Points on a hilly landscape, in no order, each with its height.
From any point a ball rolls to the lowest of the 2 points nearest to it. It stops when none of these is lower. Distance is the straight distance between rows; heights are no part of it.
(743): [ 17  19  53  42  30 -29  16 -20  -7  -7 -17 -25  14 -46 -36  13 -20   9
  40 -24]  (h 72.7)
(235): [ 46  18  -7  10 -27  54  16  13  -4  33  24  43 -47  30  19  19  21   1
  13 -10]  (h 27.0)
(395): [ -3 -26 -37  45 -28  -4  23   0 -14  38  -3  16 -21 -20   0  44   6   6
  -2  30]  (h 42.4)
(178): [ -8  28  18  18  17  -2 -28 -16   8 -13 -59 -12  11  -9  25  -8 -26   9
  -3 -13]  (h 56.0)
(875): [-18 -52 -44  -8  -7  33 -35  28   6  12  30   4   6  29 -21  -8 -48  -4
  15  13]  (h 11.3)
(579): [ -7  -9 -22  19  24 -38  -2  -6  -4  -3   9  16  31 -26 -30 -18 -35   2
   0  10]  (h 48.2)
(628): [ 10  51  21 -34  29   6 -15  24   6 -15  37 -16   3 -33  47  -6 -23  -7
   3   3]  (h 50.3)
(196): [-35 -33 -62  -7 -13 -11 -25  16  21  20  -5  17  15 -18 -13  -4 -46   6
  -6  18]  (h 16.0)
(530): [ -5   7 -19  30  12 -10 -22 -12   4   3 -36  15  12 -13   4 -15 -40   8
  -6   7]  (h 52.3)
(231): [ -2  34  37 -35   9  49 -33  10  18  10  -4 -17  -9 -19  49  -9 -10 -10
 -11   5]  (h 56.3)
(475): [-62 -26 -17 -45 -14 -37 -24 -11   7 -29 -59  -3  43   4   1 -27  -7  -2
 -31   9]  (h 44.6)
(519): [-39 -12  18 -41  12 -61  27  -8  -3 -14   8 -19  17 -45 -24  -6  -2  -1
   3  36]  (h 26.1)
(689): [-15 -28 -59 -11 -37  17 -37   8   6  19 -36  27   9  30  25   8 -36  15
 -25   0]  (h 59.7)
(727): [ -3 -26 -25   3   2  60 -40  22   3   5  16  19   2  52 -15 -27 -57   1
  21 -19]  (h 32.5)
(286): [ 45  34  44  22  20   4  29   4   4   4  33 -26 -50 -10 -11  36  32   5
  32 -48]  (h 29.7)
(894): [  5 -35  19   9   6  18  30  10 -14  -9  51  13  -4  37 -21 -59  12 -13
  25  -1]  (h 36.9)
(298): [-15   7 -17 -52  -5 -48  -6  -2   7 -33 -13  -6  26  25  12  36  50  21
 -44  -6]  (h 23.5)
(488): [-36 -20  24 -57 -35  20 -33 -15  -2  -9 -53 -16  27   7  28 -10  26 -15
 -42  19]  (h 61.6)
(623): [-14 -36  37  19  -3 -32  37 -23  -4  12   9 -37 -18 -28 -20  -4  33 -10
   8  25]  (h 65.4)
(542): [ 11  20  22 -36 -14  21 -19 -28 -22 -30 -27 -11  22  45  28   8  51  -5
 -38 -17]  (h 43.4)
(702): [-18 -15 -21  33  14  37 -25   1  15  26 -17   1  -1 -25 -16 -44 -74 -17
  35   1]  (h 55.6)
(274): [-33 -42   4 -28  -1 -56  40  -8  -4 -13  30  -9  13  -9 -29 -27  22  -5
   1  25]  (h 31.5)
(852): [-23 -49 -77  15 -20 -28   2   4   1  28   1  30  19 -13 -47   6 -32  -4
   1  21]  (h 27.6)
(352): [ 28  60  37  28  -8  41 -19 -10  13 -13 -57  15 -24  32   4 -33 -17  15
  25 -35]  (h 79.1)
(734): [ 12  11 -19  14  15  49 -40  19  18   7   4  27  -5  20  14 -32 -61   0
  13 -18]  (h 44.7)
(354): [ 20  -9 -39   7 -42  66  -3  16   1  44  16  40 -33  19  28  30  -7   1
   6   5]  (h 40.2)
(332): [  7  51  41  -7  21   8 -23 -24  -8 -33 -60 -25  29  20  35 -24 -17   5
  -1 -36]  (h 59.5)
(418): [ 45 -13  35  29  -9 -13  43 -17  -3  13  25 -24 -32  18  -6  52  73  10
  13 -36]  (h 39.2)
(390): [ 17   1 -47 -20  24 -27  -4  33   3   0  72  33   8  -1 -12   0 -20   2
 -14   2]  (h 39.1)
(883): [ -6 -19 -58  10 -60  45 -16   3   6  44 -23  27  -6  16  33  33 -14  12
  -8  10]  (h 51.9)
(202): [-31 -64  -7 -18 -29   7  12 -12 -23 -17 -15   6  32  44 -25 -49  29 -22
  -4  14]  (h 55.7)
(687): [ -4  -5  17  44   7  26  25  -2  -7  11   6   2 -24 -27 -30 -42 -23 -18
  44  16]  (h 17.6)
(548): [ 35  73   5   6  -5  63 -34   1  27   1 -34  23 -38  35  22 -18 -16  12
   7 -38]  (h 80.9)
(51): [  3 -24  -2  11 -10  -4  15  -9 -26 -31 -13  24  25  46 -13 -36  26  -7
  -3  -4]  (h 49.3)
(486): [-32  -7   4 -42   8 -64  12   6   5  -8  16 -24   0 -39 -11  39  22  13
 -22  19]  (h 20.5)
(80): [ -2  -7  -1 -19   3  -4  -2  19  11  17  26  -7 -13 -26  17  20   8  -1
 -17  28]  (h 45.8)
(128): [-28 -25 -20  -6  -9 -24   1   4   1  16  -4 -14   0 -40 -16   1   1 -10
 -12  40]  (h 41.2)
(325): [ 38   7 -23  25 -16 -14  25  -7 -21   5  19  21 -12  36   5  60  49  19
  -6 -10]  (h 51.7)
(84): [ 24 -11 -36  44 -30 -25  19  -5 -17  20  -8  30  -4   9  -5  63  18  26
  -2   7]  (h 48.7)
(635): [-32 -37  53 -20 -16 -31  35 -26 -14  -5  -8 -47  -1 -15  -2  -4  60  -9
  -4  25]  (h 67.0)
(257): [ -3  29  -4  23  25  29 -32   3  21  12 -17  14  -6 -19  14 -52 -91   5
  23 -16]  (h 51.4)
(504): [ 29  -4  15  20   2 -31  29 -16 -20 -10  14 -12  -2  24  -3  42  56  13
  -9 -30]  (h 44.9)
(721): [ 12 -14  20  41   1 -11  42 -11 -10   2   3  -3 -18  -1 -20  -4  28   0
  12  11]  (h 63.5)
(407): [  0 -15   8 -21   6 -40  18   2  -9 -14  38  -2  10   6  -8  -8  35   3
 -13  15]  (h 37.7)
(409): [ 47  51   7   1  23  30  10  12   0 -22  41  17 -18  27   7 -24   7  -5
  18 -22]  (h 38.9)
(203): [-37 -61   5 -26 -23  42   1 -11 -14  -1  -3 -15  15  25 -15 -61   5 -34
  14  16]  (h 60.6)
(599): [-44 -32 -34 -35 -26   0 -38   1  16  -3 -38   1  31  15  10 -16 -32   1
 -31   8]  (h 50.8)
(216): [ 15  37   6  26  29   2 -17   7  13   9   3   5 -13 -39   3  16 -30   8
   7  -1]  (h 18.7)
(312): [ -9 -26 -53  44 -15  39 -21   0   8  32 -31  19  -5   3 -10 -17 -65  -2
  16   3]  (h 60.7)
(627): [ 41  20  -4  42 -12  53  19  18   3  11   7  38 -44  18 -14 -15  -1  -2
  27  -9]  (h 14.1)
(361): [-27   4  39 -34  -7  38 -27  -7   7   2 -33 -29   9 -13  41  -9  10 -16
 -28  21]  (h 58.9)
(905): [-22 -39 -52  16 -26 -24  26  -1  -4  41  -1   6  -9 -37 -32  21  -1 -12
  10  39]  (h 36.0)
(218): [ 36  65  -8  -8  31  13 -14  -5   3 -37  13   4  13  27  27 -12  -5   2
  -1 -30]  (h 45.1)
(285): [ 25  43   5  46   9  11 -13 -18   2 -18 -57  11  -2  35  -1  -3  -4  21
  10 -35]  (h 77.1)
(109): [ 12  24  36 -17  30 -33  18   3 -19 -26  36 -18  10 -11  12  -8  13  -7
   3   1]  (h 42.9)
(33): [-36 -18  53 -67 -23  -9  -3 -23 -13 -16 -24 -30  28  13  18  -7  57 -13
 -34  17]  (h 64.7)
(526): [ -4  21  34  52  28 -38 -10 -28  -6 -15 -55 -20  27 -32 -19  16 -29  16
  24 -39]  (h 73.7)
(597): [ 15  33  17  59  17  -7  -2 -17  11 -15 -46  10  -1  -7 -24   6 -24  23
  30 -26]  (h 75.1)
(23): [  4 -35  23   0  -3 -13  44 -21 -24 -26  20   5  13  35 -17 -56  37 -17
   5   7]  (h 43.6)
(362): [-13 -46 -43 -10 -37  42   1  26   7  48  31   3 -21  -8   5  16  -9 -13
   0  29]  (h 70.7)
(618): [ 37  49  25  14  36  -1   0   9   7  -8  26 -17 -21 -15   7  31   4   8
  12 -24]  (h 24.7)
(831): [ 18  16 -54 -30   7 -38  -1  29  12   9  66  28  -9 -12   9  44   0  16
 -31  13]  (h 31.1)
(832): [ 45  55  46  13  27  10  29   6  -2 -12  46  -4 -45  12  -6 -14  19   0
  37 -22]  (h 33.9)
(806): [-31  -6 -22 -61  10 -76  -1   5  11 -26 -10   1  23 -12 -11  49  27  17
 -37   9]  (h 11.5)
(736): [-17   2  -3 -34   5 -50  -7  -9 -11 -49 -20  -1  49  29   2  -7  29   5
 -28  -3]  (h 33.3)
(428): [ -9 -10  40  13   4 -34  15  -3  -1  11   2 -53  -7 -46 -11  48  25   4
  -5  -9]  (h 70.8)
(738): [-17 -30 -14 -10  -5  35  -4  23   2  26  31  -7 -11 -24  -3 -20 -16 -28
   9  27]  (h 66.8)
(318): [ 14  16  40  42  23 -33  11  -2  -5   7  10 -22 -11 -50 -23  42   3   5
  10 -20]  (h 71.9)
(79): [  5  37  17 -47  37 -40  -6   7  -5 -28  35 -24  35 -24  20  -7 -29  -5
   3   3]  (h 46.8)
(54): [ -3 -27 -55  18 -23  50 -18  27  14  49  11  11 -20  -3   8   7 -48  -7
   9  17]  (h 66.9)
(647): [ -4  19 -41 -50  18 -62 -14  21  15  -9  24   8   8 -17   4  60  14  17
 -39  12]  (h 21.7)
(811): [ 15 -18  -6  14  -2  50   9  22  -4  -1  21  32 -14  34 -13 -34  -9 -14
  16  -8]  (h 26.7)
(302): [ 10  -1 -16   9  34 -29  15  13   2   4  65  23  16 -27 -31 -25 -37  -4
   7   7]  (h 44.8)
(746): [ -6  -3  -7 -36 -17  -1  -7   0  -5 -10 -11   4  17  24  25  20  53   4
 -40   3]  (h 34.4)
(308): [ 34   7  60  27  -5  21  38 -13   0   8  -4 -16 -49   8 -13  23  58   0
  22 -36]  (h 34.1)
(243): [ 16  49   6 -31  14  -8 -12 -16  -5 -42   0 -15  24  31  24  14  29   3
 -27 -24]  (h 50.0)
(432): [-17 -33  53 -24 -15 -41  26 -12  -4   7  -2 -54  -8 -18  -3  43  64   1
 -17  -7]  (h 69.0)
(119): [  3  -7   1  32 -19  25   8 -11  -3   8 -27  14 -16   5  -1   1  12  -6
   3  13]  (h 60.8)
(53): [ 14  31  28  25  21  20  19   9   1   5  24  -3 -28 -33  -3 -22 -23   0
  33   3]  (h 12.6)
(99): [  8  11 -16  36  -8   7 -14  -9   7  19 -44   9  -6  -1  12  31 -14  12
 -13   2]  (h 56.8)
(848): [ 22  76  31 -48  31  52 -32  13  17 -12  20 -19 -15 -10  60  -5 -18 -12
  -4 -13]  (h 53.4)
(880): [-28 -31   8   4 -11  41  -7   3   3   8 -18 -16   5  -8   2 -43 -12 -27
  14  21]  (h 64.1)
(162): [-40 -25 -18 -23  -7 -52   4  -5 -11 -27 -26   8  45   2 -25 -17   7   3
 -18   9]  (h 39.6)

Where does a ball stop that starts at each point below?
(54) | (875)
(325) | (53)
(488) | (806)
(738) | (627)
(597) | (530)
(218) | (53)

Call two points neighbours if one is among the 2 nearest of the other. Go from one point of each pair to the other, from neighbour to neighbour, staying as low as possible. Name the highest point that can't be avoided.
(53) and (627) | (689)
(53) and (905) | (599)
(875) and (196) | (362)
